Each scene shows the same named points in several views. A view is turned or mirrored, and shifted as a whole, has a little noise and may leave points out.
In the rows, zero is written as 128.

Scene 1
View 1
Z_261: [131 175 107 129  89 114 105  88 151 130 133  94 142 119 127 141 164 113
 104 133 130 179 152 138 177 141]
Z_944: [ 90 156  71 166 183 104 148 130 112 108  95 141 197 107 174 133 134  99
  67 107 122 117 129 122 107 151]
Z_841: [120 126  95 136 126 146 111  78 122  95 112 147 165  91 145 156 150  94
 111 104 121 126 151  93 183 143]
Z_578: [213 107 165 135  90 145 107  79  64 133 122 109 157  94 114 185 127  68
 153  97 162 163 138 127 211  76]
Z_967: [160 132 116 157 130 118 111 127  70 120 109 111 171 104 150 139 156 104
  91 131 146 168 119 136 119 122]
Z_279: [115 157  74 159 143 160  87 118  89  97 112 141 161 108 156 112 189 108
 123 118 108 135 144  75 129 147]
Z_437: [165 119 101 144 108 108 107  81  59 121 117  97 166 102 140 161 175  88
 129 131 134 150 163 152 164  90]
Z_238: [121 195 127 149 102 132  95 133 134 132 170  96 120 148 130 107 184 157
 128 139 129 215 131 136 119 129]
Z_541: [105 109 122 153 146 128 129 110  93  94 157 146 157 112 155 152 155 147
 128 115 132 158 137 135 121 106]
Z_855: [113  66  94 137 140  96 138  85  96  82 113 146 186  75 168 181 147 122
  65 131 138 134 138 152 138 133]
Z_687: [176 158 166 141  83 144  93 114 101 139 165  94 121 132 112 140 162 131
 151 126 152 216 129 138 158  95]
Z_381: [137  96 117 149 135 169  99  97  69  84 133 161 158  94 149 152 165 115
 143 104 128 139 139  85 153 114]
Z_305: [113  73  99 153 157  96 139 108  71  85 120 143 187  87 174 167 153 133
  74 133 140 143 130 157 105 118]
Z_195: [136  78 115 135 140 124 141  79 105  92  98 157 189  69 153 189 111  86
  79  98 145 120 129 117 178 136]
Z_299: [119  74 102 148 159 155 120 100  81  69 103 180 183  72 167 163 143 107
  95 101 129 115 125  83 144 143]
Z_248: [141 183 162 136 116 199 110 103 164 126 140 155 134 121 109 142 105  90
 154  60 135 157 122  51 212 142]
Z_83: [136 130 159 140 111 130 124  99 115 120 174 120 135 125 127 162 141 141
 148 111 145 188 138 149 159  90]
Z_939: [ 92 206 106 155 138 151 110 129 151 121 151 128 138 142 138 106 160 131
 131 104 114 167 137  95 133 144]
Z_88: [175 157 143 139 115 116 140  97 121 149 104 105 172 104 121 170  95  59
 101  92 156 152 127 136 197 117]
View 2
Z_261: [157 131 106 146 155 173 103 113 128 130 139 110 143 137 179  87 175  98
 175 180 152 107  93 151 129 133]
Z_238: [164 115 160 171 173 127  85 159 109 137 142 116 159 158 188 127 159 117
 170 192 129 156  93 143 150 105]
Z_841: [135 124  70 102 135 182  76 105 161 147 162 100 118 128 157 118 183  93
 183 122 153  96 133 113  77 119]
Z_578: [108 123 117  76 115 255 112 142 132 101 155 120 148  62 165 121 177 133
 157 125 203 117 167 189 122  92]
Z_248: [138  77  86 137 174 209  66 141 139 139 180 153  87 150 229 122 195 146
 227 108 153  98 158 182  87  91]
Z_279: [140 134 120 137 115 124  74 126 149 173 162 100 131 150 134 170 188  88
 192 124 116 122 129  99  87 104]
Z_381: [129 121 104  84 126 182  58 140 156 145 170  97 148 119 149 158 174 111
 167 104 152 136 161 101  82  86]
Z_83: [125 110 121 105 178 192  78 161 122 113 150 107 148 115 190 114 141 136
 148 179 169 152 129 136 126  93]
Z_939: [142 109 122 168 173 121  74 142 127 161 159 120 106 172 188 141 170 115
 204 169 115 125 111 126 104 105]
Z_944: [105  96  97 120 142  87  90 115 147 161 153  89  68 106 107 144 150  79
 178 151 141  91  94  82  63 143]
Z_687: [147 114 160 134 155 192  94 168 109 111 146 124 174 116 193 122 164 137
 156 168 166 156 127 180 158  90]
Z_195: [119  90  61  61 139 184  78 105 165 122 160  90 104  74 130 108 158  92
 156 105 189  88 130 106  62 135]
Z_967: [129 102 144 112 120 134 101 140 130 128 147  99 138  82 116 145 159  95
 152 137 166 124 110 133 113 124]
Z_541: [120 110 111  94 163 147  63 150 141 133 155  87 135 116 152 136 137 111
 145 158 154 147 125  85  96 101]
Z_437: [111 162 120  95 104 195 118 123 134 127 141  89 157  85 129 129 168  97
 147 167 169 123 131 134 120 110]
View 3
Z_437: [145 116 140 147  95 175 139 125 147 146 185 131 157 140  94  93 108 123
  95 116 153 115 130 113 104 125]
Z_299: [130 100 126 141 144 138 115 105 139 126 187 128 120 104 122 219  91 141
 133 151 105  80 127 130 111 183]
Z_238: [150 148 186 113 111 103  71 170 154 181  86  89 119 169 126  75  96 147
 133 123 155 128 117 168  66  68]
Z_944: [130 118 135 149 162 178  86 139 168 175 155 118 106 114 119 156  31 158
 104 206  88  81 112 164 114 144]
Z_248: [ 86 112  89  75 124 111 132 105 106 216  82  84  94  87 183 147 146 114
 115  92 147 117 117 177  83 154]
Z_855: [132  84 129 166 120 163  88 117 172 121 200 135 149 144  93 173  73 117
 148 153  94  91 101 135 133 142]
Z_83: [130 112 147 142  96 126 119 142 147 145 114 109 142 131 124 118 137  99
 126  83 133 125 112 171 104  78]
Z_305: [144 103 156 182 133 151  94 139 170 109 188 140 146 138  82 172  69 130
 132 159  91  86 114 139 129 120]
Z_381: [148 119 147 131 122 130 133 114 129 124 162 118 123 109 133 185 127 139
 122 113 139 100 142 130  89 156]
Z_261: [124 110 126 103  94 152  83 126 158 197 133  97 134 165 130  74  93 121
 136 124 152 127  98 150  90 119]
Z_939: [146 141 156  99 132 137  82 146 151 192  87  80  91 129 166 123  86 159
 120 145 138 116 118 184  66 114]
Z_841: [128  99 109 111 115 165 110  99 147 165 165 106 121 122 146 157 100 132
 131 134 134 105 114 139  96 173]
Z_88: [ 70  97  82 131 118 151 137 119 128 212 140 125 141 111 103  88 105  90
  89 121 125 106 104 147 132 128]
Z_541: [154 117 164 156 122 141 104 142 160 118 142 114 128 124 123 166 102 130
 130 124 113 105 122 165 102 103]
View 4
Z_437: [108 113  88 176 141 137 171 122 115 119 145 103  71 147  99 121 120 176
 153 123 103 132 117 120 118  65]
Z_855: [115  91  74 115 133 133 205  97 149  88 146 130 116 112 122 156 120 157
 187 125 109 100 160 123 131 145]
Z_279: [ 76 134 108 155 165 130 172  76 109 190 139  98 139 167  86 163 139  92
 174 131  99 110 137  73 136 100]
Z_305: [127  71  84 123 124 136 198  89 141 119 144 111 112  94 112 165 126 140
 172 118 118 101 187 103 131 129]
Z_195: [104 123  94 109 131 132 186 104 149  75 135 158 124 142 147 147 142 169
 165 107  64  92 124 110 136 147]
Z_578: [127 145 103 161 137 138 149 138 116 117 136 145  82 167 152  96 122 235
 107 111  51 116  88 106  98  48]
Z_541: [118  83  93 122 149 120 160  86  97 159 133 114 132 111 125 133 130 150
 161 155 105  94 167  92 114 101]
Z_88: [ 79 152 167 140 130 157 158 143 105  65 143 131 112 156 157 110 144 184
 127 123  78  99 105 111 109  82]
Z_687: [118 141 138 159 158 150 149 127  77 178 158 102 124 146 141  94  91 200
 118 174 116 108 133  96  68  21]
Z_939: [ 55 137 160 135 176 135 145  91  58 179 141  93 171 154 118 127 140  99
 166 185 118  91 144  78 110  85]
Z_238: [ 86 133 156 152 171 153 160 109  60 193 163  74 154 134 116 115  95 136
 152 201 155 100 161  91  78  43]
Z_83: [117 106 114 131 156 128 144 115  75 148 141 119 129 123 149  93 113 195
 138 179 107  95 143 105  85  64]
Z_967: [110 120 134 153 127 159 186 112 127 136 154 100 110 130 115 153 120 145
 139 112 114 109 158  89 114  77]
Z_381: [119 121  70 135 158 114 160  80 122 182 127 138 128 158 120 142 131 158
 154 123  62 103 126  80 125 100]
Z_944: [ 66  99 149 125 130 143 182  91 115 100 135 100 136 121 107 173 169  79
 178 116 111  93 169  87 150 143]
Z_299: [111 118  76 110 141 120 186  72 155 135 127 154 141 147 129 173 146 138
 170  97  55  90 139  81 146 154]
Z_248: [ 64 188 159 117 178 127 125 105  72 158 126 156 185 198 173 102 150 164
 133 165  42  76  83  74 102  89]
Z_841: [ 77 144  94 130 165 122 171  95 118 123 136 136 138 172 123 136 137 141
 181 139  76 101 105 105 133 125]

In a view up to two points have been moved. Name them for each view, in the order of its rows, or write -.
view 1: Z_279
view 2: Z_541
view 3: Z_238
view 4: Z_305, Z_299
